Each row is a point on a landscape with many valleys, with its height.
A ball rolls from a point to whichever of its 5 nearest points has the largest drop for the distance, and stops where none of them is lower. Distance is the straight distance between rows; heights are no part of it.
J_43 height 6.18: [104 113  50  79  87  78 116  92 129 106  75  44  86  91  77 111  89  99
  91 118  68  94 113 138 118 112 121  90 125 127  70]
J_541 height 5.82: [101  90  85 120 105 107  94  93  75  75 101 111  88 112 110  97 102  74
  96  97 107  97  69  97  83  91  94  89  85  90  82]
J_242 height 2.23: [106  96  63 101  97  95 104  90 101  91  85  87  83  99  83 102  90  93
  96  98  93 100  92 112 110 104 115  85 103 108  93]
J_267 height 5.67: [ 77 109 158 102  92 109  85 112 110 119 123 113 130  90 113 101 112 131
 118  97 108  99 134  65  99 100  84 116  98  99 138]
J_248 height 2.76: [114  96  49 107 103  92 113  83  99  86  80  75  74  95  72 103  84  84
  83 104  87 102  85 112 106 104 114  80 107 111  80]
J_937 height 4.57: [ 97  86 121 104 116 114  93 106  73  91 120 144 111 118 123  93 107  95
 109  84 119  94  81  84  81  90  81 102  87  87 113]
J_638 height 0.27: [101 114  89  80  87  96 113  93 137 121  88  55 109  85  90 100  95 116
  90 124  79 107 128 128 113 105 116 103 119 119  88]
J_73 height 4.01: [105  97  80  90  96  91 108  96 112 102  89  93  98  95  88  96  92 106
  99  99  97 103 105 117 111 109 115  90 106 109  95]
J_328 height 4.63: [127  94  37 116 107  93 119  84  95  81  73  73  70 106  72 102  77  67
  83 104  92  98  70 113 105 100 113  79 109 109  64]
J_81 height 5.81: [103  99  96  97  94  97  96 101  91  99  93 102  94  99 106  97  98  96
 104  91 100 102 100 110 103 100 104 105  93  94 104]
J_855 height 5.01: [ 76 103 158 103 100 115  79 118 100 121 124 125 130  94 117 101 119 124
 120  91 117  94 116  62  92  93  80 118  98  90 138]
J_949 height 6.94: [103 105 105  82  95  95 110 101 132 114  96  84 113  89  93  97  98 122
 100 117  96 106 120 110 114 108 111 101 110 107  99]
J_219 height 6.19: [105 101 111  95  94  96  99 106  99 108  95 107  99  95 106  98 101 102
 104  94 101 103 109 106 103 101 100 111  95  91 107]
J_608 height 5.30: [106 100 116  98  94  98  93 107  94 107 100 108 103  96 109  95 101 104
 104  95 103 103 107 102 101  99  99 112  94  93 108]
J_718 height 3.10: [ 89 117 138  89  95 101  97 108 124 117 111  96 114  88 102 101 115 127
 107 110  97 108 135  91 107 112  93 113 100  95 124]
J_893 height 1.22: [ 96  92 143 107 116 115  90 109  73  90 128 154 103 120 127  96 116  94
 103  79 128 100  85  76  77  88  78 111  83  81 125]
J_964 height 6.05: [107  92  62 105 104 100  97  91  90  82  89  91  77 105  92 104  95  78
  98  99  98  95  82 107 106  97 106  90  95  98  89]
J_273 height 5.22: [ 98  92 134 102 116 115  90 108  76  96 120 148 108 116 124  97 111  98
 108  85 121  96  85  80  78  88  81 108  89  83 119]
J_457 height 4.30: [ 89  96 145 103 106 113  85 117  87 114 119 136 120  98 113  97 111 113
 114  93 119  92  97  73  88  90  80 117  96  87 125]
J_755 height 4.21: [ 98  83 104 116 114 112  93 100  71  76 115 139  99 128 128  93 112  87
 106  82 122  97  74  81  80  89  83  89  85  84 106]
J_492 height 3.79: [118  88  46 113 107 101 109  89  90  80  82  84  71 108  83 107  87  65
  91 104 100  93  72 106 105  95 106  81 104  99  73]
J_868 height 3.38: [ 85  98 153 104 108 113  80 119  92 119 124 138 124  99 116 102 118 116
 116  92 118  93 102  67  89  88  80 116  95  86 132]
J_342 height 7.57: [ 67 107 177  90  90 113  84 111 114 126 130 119 145  93 119 101 112 142
 122  86 114  99 148  71  96 100  86 122  99 105 158]
J_773 height 3.85: [ 80 100 154 104 103 114  81 118  96 120 124 131 126  95 115 100 117 119
 118  91 118  91 109  66  93  91  80 116  96  86 133]
J_483 height 0.85: [ 76 119 161  89  90 103  91 106 118 120 121 103 129  92 108 101 116 138
 110 103 100 105 146  82 101 110  90 118  98 104 138]
J_729 height 4.56: [ 94 115 121  76  94 104 102 100 135 118 104  81 119  85  96  99 102 131
  99 127  93 104 130 103 115 113 107 105 112 106 112]
J_814 height 6.47: [104 118  64  76  83  87 116  92 138 119  77  45  99  86  82 110  92 104
  91 125  69  99 129 139 122 108 121 100 125 127  74]
J_948 height 5.84: [106  93  65 113 104 103  97  92  83  78  92  94  78 107  97 103 101  70
  97  99 100  97  75 106  95  93 101  90  92  91  81]
J_393 height 6.64: [112  91  50 110 107 102 105  92  90  80  86  88  73 109  85 107  93  73
  94 103  99  94  74 107 106  97 108  83  99  98  82]
J_480 height 3.74: [101  98 101 102  96 100  94 101  86  98  95 107  97 101 109  95  97  96
 103  91  99 101  94 105  98  97  99 107  89  94 101]
J_128 height 4.98: [104 100  95  88  95  93 105 102 107 107  91  99 100  96  98  98  97 106
 105  98 101 104 108 112 108 106 110 103 101 100 102]
J_939 height 4.25: [ 89  95 161 111 113 112  82 113  74  99 132 161 110 114 120 101 120 100
 107  85 131  99  91  72  77  85  77 120  83  79 131]
J_63 height 3.29: [102 109  81  86  87  86 114  92 126 113  89  64 101  89  85 100  89 110
  88 111  81 106 112 128 111 109 120  95 117 121  75]
J_172 height 3.69: [102  97 113 103  95 103  93 103  84 101 100 112 101 100 112  94  96  98
 104  91 101 103  97 100  95  95  96 110  91  96 105]
J_283 height 5.62: [103 110  57  82  91  77 112  93 124 105  79  51  86  89  77 108  91  97
  87 112  67 102 107 135 114 112 120  90 123 124  71]
J_389 height 4.20: [ 96 101 141 106  98 104  89 115  92 114 111 119 121  93 111  97 105 114
 108  98 110  98 112  76  96  97  85 114  97  91 117]
J_883 height 5.29: [106 101  62  98  96  85 111  86 109  95  84  74  86  92  75 102  85 100
  86 101  77 105  95 120 106 112 119  83 110 117  79]
J_53 height 7.01: [111  90  67 119 105  99 100  92  77  72  96 101  77 109  99 107 103  60
  91 102 108  96  62 105  89  93  98  88  92  88  71]
J_690 height 5.61: [103  97  85 101  99 102  94  97  88  92  93 100  86 104 105 101  98  90
 102  92  97  99  92 109 101  98 105 101  91  97  98]
J_36 height 3.54: [ 81 120 146  85  96 102  95 106 124 118 116  95 118  91 103 102 117 131
 107 109  94 107 142  89 108 112  92 115 101  98 129]
J_623 height 5.43: [104  96  70 103  99 101  97  94  89  87  90  93  80 104  96 103  96  86
  99  95  96  97  87 107 104  98 107  92  95  97  97]
J_632 height 4.22: [ 94  96 148 106 115 113  86 109  75  98 127 155 109 116 123 100 116 101
 106  83 127  99  89  76  78  86  79 116  86  82 128]
J_531 height 6.09: [111  91  62 113 106 103 101  93  84  76  90  94  73 109  96 106  98  61
  94 103 103  94  67 106  97  93 101  90  93  93  78]
J_365 height 3.51: [ 98  98 138 107  99 106  90 116  90 114 109 117 117  94 110  95 100 112
 109  99 109  95 108  81  95  95  88 115  96  90 115]
J_339 height 4.29: [ 85 117 135  75  95 104  98 106 130 119 111  88 121  90  99 101 112 133
 109 120  93 103 136  95 112 113  98 110 107 101 124]
J_819 height 2.65: [110  95  54 109 102  97 109  87  99  87  84  80  77  98  76 101  84  86
  89 102  89  99  84 110 110 103 114  82 104 108  83]
J_14 height 4.84: [ 98 111 112  78  93 104 107  96 136 120  99  70 118  87  94  93  96 128
  94 129  86 107 129 110 113 108 110 103 117 113 103]
J_412 height 6.84: [ 94  91 139 102 116 114  89 109  77 101 123 148 112 113 122  97 113 101
 108  87 122  96  88  81  81  89  83 111  90  84 122]
J_910 height 3.67: [ 97  91 103 110 107 110  93  98  74  82 106 122 106 112 118  92  98  91
 104  91 107  99  80  95  88  91  90  95  84  96  95]
J_12 height 7.14: [101  86  94 123 108 108  94  95  71  74 106 124  99 116 117  96 105  81
  99  94 110  98  70  89  81  92  91  86  81  91  90]
J_780 height 1.64: [125  87  44 114 111  96 112  92  86  78  78  87  65 114  85 107  84  53
  89 104 104  90  60 111 102  95 106  80 103 101  63]
J_756 height 3.83: [ 98  88 116 109 114 112  93 102  72  88 118 144 106 123 127  92 109  92
 109  82 118  97  78  84  82  90  83  99  83  86 110]
J_928 height 4.36: [ 87 100 146 105  99 110  86 118  98 118 117 122 124  92 111  99 109 120
 112  98 113  94 114  70  95  95  83 116  99  90 126]
J_658 height 1.30: [ 87 107 148 106  94 107  90 115 103 118 116 112 122  89 109 100 108 123
 109 101 107 100 126  73  99 101  84 115  96  95 125]
J_112 height 5.93: [103 100  98  92  93  92 100 103 106 105  91 101  98  98 101  98 101 101
 105  94 100 102 107 110 107 104 104 106  99  95 103]
J_186 height 3.81: [ 94 112 137  94  94 101  96 110 118 116 108  98 113  90 103  99 113 122
 105 108 102 108 132  89 105 110  93 115  99  94 119]
J_988 height 1.01: [130  87  38 115 110  92 118  90  89  80  75  82  66 115  82 105  78  55
  87 103 102  91  60 111 102  95 110  78 106 105  59]
J_778 height 1.75: [ 93 113 129  82  98 101 101 106 127 115 106  91 113  89  99 100 113 124
 107 115  98 106 131  96 111 110  97 111 103  95 118]
J_712 height 3.95: [ 91  97 153 101 112 113  85 116  81 111 126 148 116 106 118 101 120 108
 111  88 124  95  93  74  82  89  80 119  91  82 130]
J_336 height 6.39: [102 104 108  84  97  96 110 106 124 113  96  94 111  90  93  97 102 115
 104 112  98 106 118 107 115 109 109 101 107 102 103]
J_381 height 4.71: [101  94 121 102 104 108  91 106  76  99 108 128 112 107 116  91  95 101
 107  92 110  93  90  89  90  94  87 107  92  92 109]
J_368 height 2.89: [102 105  87  87  91  90 111  95 125 112  88  75 106  90  88  95  91 115
  92 109  87 108 112 122 113 109 118  94 116 116  85]
J_3 height 4.35: [ 82 117 151  94  92 105  92 108 115 117 117 102 122  91 104 101 115 131
 110 103 101 106 139  80 101 109  89 117  96  98 131]
J_78 height 1.38: [119  98  42 109 107  89 118  84 100  85  79  69  73  99  67 103  80  83
  80 104  83 103  81 114 106 105 115  82 109 113  72]
J_770 height 6.06: [ 98 106 138 101  93 103  95 113 103 115 107 106 113  90 106  96 106 116
 106 102 106 104 121  84 102 100  89 116  96  90 116]
J_291 height 4.11: [ 76 103 162 105 105 115  77 120  93 120 131 138 123  98 118 103 123 120
 120  89 120  95 104  64  89  87  79 118  91  84 139]
J_265 height 6.46: [ 70 106 165  98  96 116  83 116 109 123 129 118 136  92 117 101 116 133
 122  89 117  96 134  62  97  98  81 117  98  98 146]
J_927 height 7.73: [107 110  42  84  97  74 116  91 122  98  74  46  79  91  70 111  85  92
  82 115  63  97 101 134 115 113 122  85 120 123  67]
J_946 height 5.91: [ 99  91  92 118 103 106  93  94  73  77 104 114  97 113 113  95 100  81
  99  94 105  98  76  96  84  93  93  91  82  94  90]
J_231 height 5.15: [101  84 119 119 116 113  91 105  70  78 123 146  96 130 136  96 116  84
 104  77 130 102  73  79  77  86  78  96  79  80 112]
J_345 height 5.28: [ 98  85 100 117 110 111  93  99  72  75 110 129 101 119 120  93 106  85
 103  90 114  96  74  88  82  92  86  88  85  90  95]
J_142 height 3.68: [ 90 116 127  77  97 105 103 105 133 117 110  86 117  89  98  99 110 130
 105 122  92 103 134  99 112 111 102 108 108 100 120]
J_769 height 7.12: [104  99  86  94  96  97  99 100  96 100  90  99  92  99 102  99  95  94
 104  92 100 102  99 111 106 100 108 102  94  98 105]
J_728 height 1.17: [100  96 136 104 105 108  90 112  82 108 113 132 118 102 114  95 100 105
 110  93 112  92  96  83  89  93  86 113  96  89 117]
J_5 height 7.44: [104 115  68  77  83  87 116  93 136 118  79  48  98  86  83 106  92 106
  90 119  72 101 123 135 118 109 120 100 124 124  76]
J_201 height 5.65: [106 120  65  74  79  91 122  89 144 121  75  43 102  85  79 112  91 103
  92 130  69  98 139 139 126 109 124  99 127 130  84]
J_576 height 5.54: [133  93  29 116 107  89 126  85  94  80  71  69  65 111  70 102  73  60
  81 101  92  99  68 115 102 102 114  77 108 111  55]
J_839 height 5.94: [115  93  49 110 106  99 108  89  95  81  84  82  74 104  78 105  85  77
  91 106  97  96  78 108 108  98 111  84 102 105  80]
J_308 height 4.77: [102  99  81  94  96  93 100  96 103 102  88  98  93  98  95 102  94 100
 104  97  98 103 101 113 111 104 110  97  99 103 101]
J_586 height 5.89: [101 106 117  89  95  98 107 110 119 115  98  98 108  90 100  98 107 113
 105 108 103 109 122 102 111 108 101 108 104  94 109]
J_730 height 3.33: [124  95  41 114 106  92 120  84  97  83  76  72  71 102  69 102  79  73
  81 103  89 100  78 111 105 103 114  82 106 110  68]
J_603 height 5.63: [ 78 105 156 105  97 112  83 116 104 119 123 117 130  92 115 100 115 127
 119  95 114  95 126  65  96  97  82 116  98  95 137]
J_815 height 5.23: [ 94  93 138 100 111 113  87 112  80 107 118 140 117 105 116  96 108 108
 108  90 117  92  92  79  84  91  83 114  94  87 120]
J_602 height 4.69: [103 114  80  80  83  91 116  92 139 119  81  51 105  86  88 104  95 110
  87 121  74 105 126 133 115 107 119 106 124 122  81]
J_725 height 2.97: [ 96  91 151 117 114 111  85 110  68  82 131 162 102 122 133  95 112  90
 105  78 137 102  87  70  76  82  74 114  79  79 128]
J_867 height 5.78: [102  90  82 121 104 105  94  94  75  74 100 107  88 110 109  99 103  74
  95  98 104  98  71  99  85  91  96  91  85  90  82]
J_919 height 2.73: [ 84  97 156 104 110 113  83 118  85 117 127 148 119 103 118 103 122 112
 112  89 121  93  96  70  84  88  79 119  91  80 131]
J_642 height 4.32: [101 106  65  90  92  82 113  88 115 102  82  63  87  89  77 104  89 101
  85 108  74 105 102 129 109 112 122  88 115 121  73]
J_889 height 5.24: [103  96  66 107 102 102  96  93  86  84  90  94  79 105  98 107  98  79
 100  97  98  98  82 106 101  95 103  92  94  94  90]
J_790 height 6.65: [ 73 112 165  98  87 109  87 111 112 122 124 111 138  91 113 100 113 136
 117  95 105 104 145  73 101 104  86 119  99 103 146]
J_548 height 4.79: [102 108  60  87  91  78 113  89 119 100  81  56  88  90  76 106  89 104
  84 106  72 104 104 131 111 110 123  89 117 123  72]
J_916 height 6.77: [ 68 106 168  98  98 118  82 114 107 125 130 124 135  94 122 102 120 134
 126  87 120  96 130  63  97  95  81 120  96  96 148]
J_556 height 6.07: [102  85  86 125 105 105  94  94  70  72 104 117  95 115 111  96 106  75
  97  97 109  99  68  94  83  93  93  86  84  90  81]
J_87 height 1.46: [102  95  74 114 104 105  93  93  83  81  94  98  81 106 102 104 102  75
  97  98  99  99  78 104  95  92  98  95  88  91  85]
J_845 height 4.80: [102  97  79 110 100 104  94  93  84  85  94  99  82 106 104 101  98  79
  99  95  99  99  81 107  96  94 100  96  89  90  91]
J_932 height 5.38: [100  93  86 119 103 107  92  92  77  77 100 106  88 108 110  98 102  77
  98  96 101  99  72 101  89  92  95  94  85  92  86]
J_307 height 5.46: [ 78 114 158  98  91 107  90 109 115 119 118 106 127  91 108  97 113 134
 111  97 105 104 144  77 101 107  87 118  97 101 136]
J_552 height 5.90: [105 102 106  89  96  93 105 107 111 113  94 100 105  94 101  99 102 108
 103 100 103 105 115 105 110 106 105 106 101  96 106]
J_295 height 5.83: [ 98  88 127 107 115 114  91 105  72  86 121 148  99 124 131  97 114  91
 107  78 123 102  79  81  79  87  78 101  83  82 115]
J_101 height 3.97: [103 117  79  75  83  94 116  92 139 123  79  48 105  85  86 104  94 113
  90 127  75 101 137 134 119 107 120 106 125 122  86]
J_167 height 4.99: [ 84 103 153 104  95 110  86 118 101 119 120 116 127  91 112  98 112 127
 114  97 112  96 122  67  98  97  82 115  96  93 130]
J_934 height 5.00: [101 107 125  94  95  96 102 110 111 115  98 100 106  92 103  96 108 112
 103 104 104 109 121  96 105 106  97 115  99  90 113]
J_497 height 1.63: [ 98  93 112 107 104 107  89 101  77  92 104 121 105 108 116  92  99  95
 103  89 103  96  87  94  88  93  92 105  87  94 104]
J_474 height 3.42: [ 96  83 148 126 113 107  85 111  62  70 133 163 103 128 145  97 112  85
 109  73 144  99  80  64  76  81  67 109  73  77 122]
J_801 height 4.70: [103 105  96  85  91  94 112  95 131 113  94  79 112  88  90  95  93 118
  95 118  92 107 117 118 112 107 118 100 116 113  90]
J_628 height 4.60: [ 82 107 152 105  92 106  89 114 106 118 117 111 126  91 111  98 114 127
 113  99 107 103 129  71 101 102  85 118  95  94 130]
J_970 height 3.71: [114 104  43  95 103  81 119  86 110  90  77  57  74  92  66 108  85  88
  79 108  70 104  89 125 108 115 118  84 112 115  69]
J_318 height 1.53: [ 84  98 163 107 110 112  80 116  83 109 131 153 117 105 118 104 123 108
 111  86 126  96  96  71  82  84  79 120  85  80 134]
J_595 height 4.61: [105  96  75 101 100  97  98  95  93  92  90  97  85 104  97 100  97  90
 102  93  97  98  93 110 106 100 107  95  94  98 100]
J_829 height 6.03: [108 122  56  78  79  87 120  90 145 117  73  43  96  88  74 110  85 103
  92 129  65  98 136 141 130 111 128  94 132 135  77]
J_816 height 3.06: [101 111  88  81  85  92 113  91 134 119  84  60 107  86  90  99  92 113
  89 118  80 108 120 127 111 107 118 102 119 119  80]
J_563 height 3.53: [120  91  43 114 106  98 111  87  94  83  78  80  71 104  76 105  83  69
  91 105  97  95  75 108 107  99 108  81 106 103  72]
J_772 height 3.96: [100  96  93 104  98 101  91  96  82  90  97 103  90 104 109  98  96  88
 101  93 100 101  89 105  95  95  99 104  88  95  97]
J_226 height 6.95: [ 70 107 169  94  93 113  84 112 112 123 131 115 140  94 118 101 115 137
 120  90 114  97 142  67  97 100  84 120  97 103 150]
J_796 height 3.37: [ 95 111 120  79  97 100 105 105 129 116 103  89 115  90  98  99 108 124
 104 119  98 105 129  98 112 114 102 108 107  98 114]
J_152 height 2.26: [123  88  43 117 107  98 113  90  92  81  79  82  70 106  81 106  81  62
  85 104 100  93  68 109 106  97 109  79 104 103  69]
J_434 height 5.87: [ 72 103 164 102 102 117  78 119 101 122 130 130 128  93 120 104 123 126
 122  86 120  96 112  60  92  89  79 119  92  88 140]
J_660 height 3.70: [101 104 125  99  94  99  98 110 102 113  98 108 106  92 107  97 102 109
 103  97 105 105 114  95 102 102  93 116  96  90 111]
J_4 height 4.54: [119  93  44 113 107  94 111  87  98  83  81  80  73 102  73 104  83  75
  86 103  94  98  77 108 108 100 113  80 106 108  75]
J_82 height 7.39: [113  91  56 110 107 104 101  93  87  78  88  90  73 107  91 107  96  67
  94 102 101  92  70 106 102  94 104  87  97  95  79]
J_24 height 3.48: [ 94  97 141 105 103 107  87 117  89 116 115 128 122  97 113  96 105 115
 112  95 113  92 104  72  92  94  84 115  95  87 119]
J_636 height 0.84: [137  91  24 118 107  85 127  87  85  80  66  69  62 121  74 104  71  51
  82  99  93  97  58 120 100 102 114  75 107 112  47]
J_251 height 6.04: [105  88  80 125 105 101  96  92  73  69  99 109  86 111 107  98 105  69
  94 100 110  98  65 100  83  93  93  87  86  88  76]
J_477 height 6.25: [107 120  51  77  79  82 121  92 141 112  74  42  89  92  73 111  82 100
  91 129  64  95 128 142 131 111 127  89 132 136  74]
J_527 height 0.67: [ 98 106  78  89  89  84 112  92 122 108  87  71 100  90  83  98  88 109
  90 106  83 106 107 123 110 109 122  93 115 118  81]
J_978 height 4.53: [ 98  91 130 100 107 109  91 111  80 102 114 136 117 108 118  94 102 103
 109  90 114  91  89  82  85  92  86 110  95  89 113]
J_490 height 3.09: [101  94 131 103  98 104  88 113  86 109 109 120 115  98 113  92  99 107
 108  95 107  97 106  85  93  96  90 113  94  91 112]
J_633 height 4.85: [107 107  49  93 100  79 116  86 110  92  78  56  80  91  69 107  87  94
  80 108  68 105  92 127 108 113 119  83 113 119  70]
J_581 height 3.50: [ 88  99 151 103 109 114  83 116  86 116 126 141 118  99 116  98 116 111
 113  93 118  92  98  72  85  90  81 117  90  84 130]
J_904 height 3.82: [107 105  56 101  98  84 112  84 107  93  83  64  81  91  74 103  85  96
  83 102  75 105  92 120 106 111 121  83 111 119  74]
J_266 height 2.93: [116 102  44 103 106  83 120  84 107  87  78  61  74  93  67 104  84  87
  80 105  73 107  87 120 106 112 119  83 110 115  69]
J_440 height 3.39: [ 94 112 130  87  97 100 101 108 121 115 104  98 113  89 101 100 114 120
 104 111 100 107 131  95 109 110  96 111 101  93 118]
J_599 height 6.00: [101 101  71  95  95  86 109  90 112 102  87  79  93  92  82  98  89 106
  93 101  87 105 100 120 110 109 121  87 107 115  84]
J_136 height 4.16: [102 103  93  87  93  93 111  97 123 112  90  88 108  90  91  94  94 112
 101 109  97 105 112 116 113 109 115  97 108 109  94]
J_153 height 4.44: [105  98  65  99  98  89 107  89 106  95  87  82  87  95  80  98  87 100
  95 102  87 102  94 116 111 109 121  83 108 113  87]
J_230 height 4.33: [ 96  89 134 110 118 112  90 106  70  83 126 153 102 124 131  95 113  91
 106  78 129 101  80  79  79  87  79 103  83  82 119]
J_9 height 2.72: [100  96 106 106  99 103  89 101  79  94  99 114 103 104 114  93  95  94
 105  91 103  98  92 100  94  94  95 106  88  94 101]
J_673 height 3.59: [ 98  86 108 111 111 113  95 100  71  83 112 134 107 119 124  93 105  90
 105  86 115  96  78  88  81  91  83  94  87  89 102]
J_379 height 3.16: [103  96  71  98  99  97 101  95  98  95  89  93  87  98  90 101  91  95
 101  97  96 100  97 112 109 102 112  91 100 103  99]
J_532 height 2.91: [121  87  49 113 111  99 106  91  86  76  86  89  68 110  88 108  90  57
  91 105 106  91  60 109 100  94 104  84 101  96  68]
J_229 height 6.75: [ 95 109 138 100  92 101  93 111 111 118 108 105 114  89 106  97 111 119
 104 103 102 107 128  83 100 106  90 116  95  92 121]
J_6 height 5.33: [ 90 112 148 100  91 104  94 112 112 116 112 105 119  89 108  98 112 127
 108 104 103 104 133  80 104 105  89 117  98  96 126]
J_779 height 5.37: [101 111  63  81  84  79 114  90 129 110  79  52  94  88  82 106  91 104
  89 113  71 101 114 136 113 111 122  93 124 125  72]
J_437 height 2.59: [109  98  59 103 101  92 108  87 102  88  86  82  81  96  78 102  86  95
  91 100  87 100  89 114 111 104 116  82 104 112  87]
J_616 height 4.37: [104  98  72  96  96  89 106  91 108 100  89  89  93  95  84 100  89 103
  99 101  90 103  99 118 112 106 117  87 107 112  90]
J_577 height 4.58: [104  97  89  88  94  93 106 100 111 106  89  97 100  95  95  98  96 107
 104 100  96 102 106 113 113 107 112  97 104 102 101]
J_85 height 6.02: [101 109  73  82  86  87 114  96 131 115  82  57  99  89  84 104  92 107
  92 111  73 106 114 134 111 110 121 100 122 121  74]
J_538 height 5.05: [103 100  97  86  96  93 108 104 117 112  92  96 104  94  96  97  98 111
 104 104 101 106 112 113 113 107 111 100 105 101 100]
J_569 height 5.08: [ 99  92 120 104 108 111  92 105  74  97 110 133 111 112 118  92 100  99
 107  88 111  93  88  88  85  93  85 105  90  92 110]
J_651 height 4.59: [ 99  87 114 112 116 115  94 102  71  80 118 143  99 128 130  95 113  88
 107  80 124 100  75  79  78  92  81  94  82  84 109]
J_498 height 1.67: [ 97  89 117 106 111 114  92 102  73  90 114 138 109 117 120  92 104  95
 107  86 114  94  83  87  84  90  86 100  89  89 108]
J_302 height 4.38: [ 98  93  99 113 103 109  91  97  73  82 104 116  99 114 113  93  98  88
 100  91 102 100  82  96  88  91  92  95  84  95  93]
J_950 height 5.10: [ 95  89 131 105 118 115  91 104  73  91 122 149 104 121 126  96 113  94
 106  81 124  97  82  84  79  87  80 104  86  84 118]
J_625 height 5.21: [100  82  98 120 113 110  94  98  70  74 114 136  99 125 125  98 112  84
 104  87 119  99  70  82  78  91  85  84  82  84  98]
J_262 height 6.34: [107  88  74 121 106 102  99  92  74  70  98 105  78 110 102 102 103  64
  90 102 109  99  61 102  84  93  95  87  89  89  70]
J_207 height 2.90: [101 101  83  89  93  88 109  94 122 108  89  82 103  92  87  95  90 111
  95 106  89 108 105 121 113 107 120  93 111 114  87]
J_744 height 3.91: [ 99  96  98 110 101 106  90  97  77  85 101 111  96 108 112  96  98  87
 101  92 100  99  81 100  90  93  95  99  87  95  94]
J_500 height 4.41: [ 97 110 124  89  96  98 103 108 119 114 102  97 109  90 100 100 110 118
 105 109 101 108 126  96 107 108  98 110 102  91 114]
J_975 height 2.53: [101 112  98  79  87  99 111  94 138 121  93  62 113  85  91  98  92 119
  92 125  82 109 124 120 112 106 116 105 119 116  88]
J_528 height 3.84: [120 102  39 102 109  86 123  83 105  85  71  57  70  96  63 105  82  81
  75 107  74 104  85 120 102 112 118  83 111 112  64]
J_352 height 2.79: [112 100  52 104 101  88 113  85 103  88  82  69  78  94  72 103  83  91
  85 103  78 104  87 115 106 109 117  80 109 113  75]
J_433 height 6.08: [ 93  95 148 103 113 112  86 113  79 105 127 151 112 108 119 100 117 105
 110  86 124  97  90  75  81  87  79 116  90  80 127]
J_471 height 3.77: [100 108  69  85  89  80 113  91 122 108  84  61  93  89  81 102  90 104
  88 107  74 105 106 131 110 110 122  93 119 122  73]
J_966 height 1.50: [101 105 131  99  94  98  96 113 104 115 103 108 109  90 107  96 107 112
 103 100 105 105 121  91 101 102  91 115  99  93 113]
J_321 height 2.66: [ 97  91 144 112 115 112  87 108  70  80 128 159 100 124 132  97 114  91
 106  76 132 101  85  74  77  85  75 108  78  81 123]
J_582 height 3.11: [ 98  87 148 121 115 110  86 108  65  73 131 160 100 128 138  95 113  86
 107  74 138 101  82  69  76  83  70 109  75  79 121]
J_15 height 0.98: [109  92  57 105 100  96 105  89  98  86  86  84  79  99  81 101  88  87
  93  99  92  98  87 110 110 104 113  84 102 109  88]
J_851 height 4.68: [111  91  53 110 105  99 105  90  94  84  85  86  76 100  84 103  88  78
  94 102  95  96  81 106 106  98 109  84 102 102  84]
J_70 height 5.32: [100 103  69  94  93  81 112  87 115 102  86  74  90  92  80 100  87 105
  89 100  80 104  99 124 110 109 120  85 112 119  80]
J_396 height 6.41: [103 112  49  82  94  75 116  92 120 100  80  48  81  89  73 111  89  96
  84 112  64  98 101 135 114 114 120  88 121 123  69]
J_180 height 2.77: [111  96  56 104 104  91 110  86  99  87  84  76  77  98  75 101  84  89
  87 104  87 100  89 113 110 104 116  81 105 111  81]
J_257 height 4.23: [ 98 110 117  81  97 100 107 104 132 117 101  90 114  89  96 100 104 125
 105 120  97 104 126 103 115 110 105 104 107 100 109]
J_691 height 2.83: [102 108  71  89  90  84 112  90 122 106  87  64  95  89  82 100  89 107
  88 107  79 106 107 128 110 109 123  91 116 121  76]
J_643 height 6.21: [104 120  57  78  82  82 119  91 139 114  75  45  95  88  79 109  89 103
  94 123  68  98 127 139 124 110 123  96 129 130  75]

Where does a ball stop that starts at each point below?
J_43 | J_527
J_916 | J_318
J_769 | J_15
J_112 | J_527
J_552 | J_527
J_623 | J_15

Call two points neighbours if one is among the 5 nearest of the other. Go from one point of each pair to the other, from neighbour to neighbour, staying as low as possible. Name the highest point that can't be avoided.
J_498 / J_728 | J_381
J_527 / J_483 | J_14
J_527 / J_638 | J_63
J_87 / J_498 | J_845
J_893 / J_728 | J_457
J_778 / J_483 | J_36
J_78 / J_15 | J_248
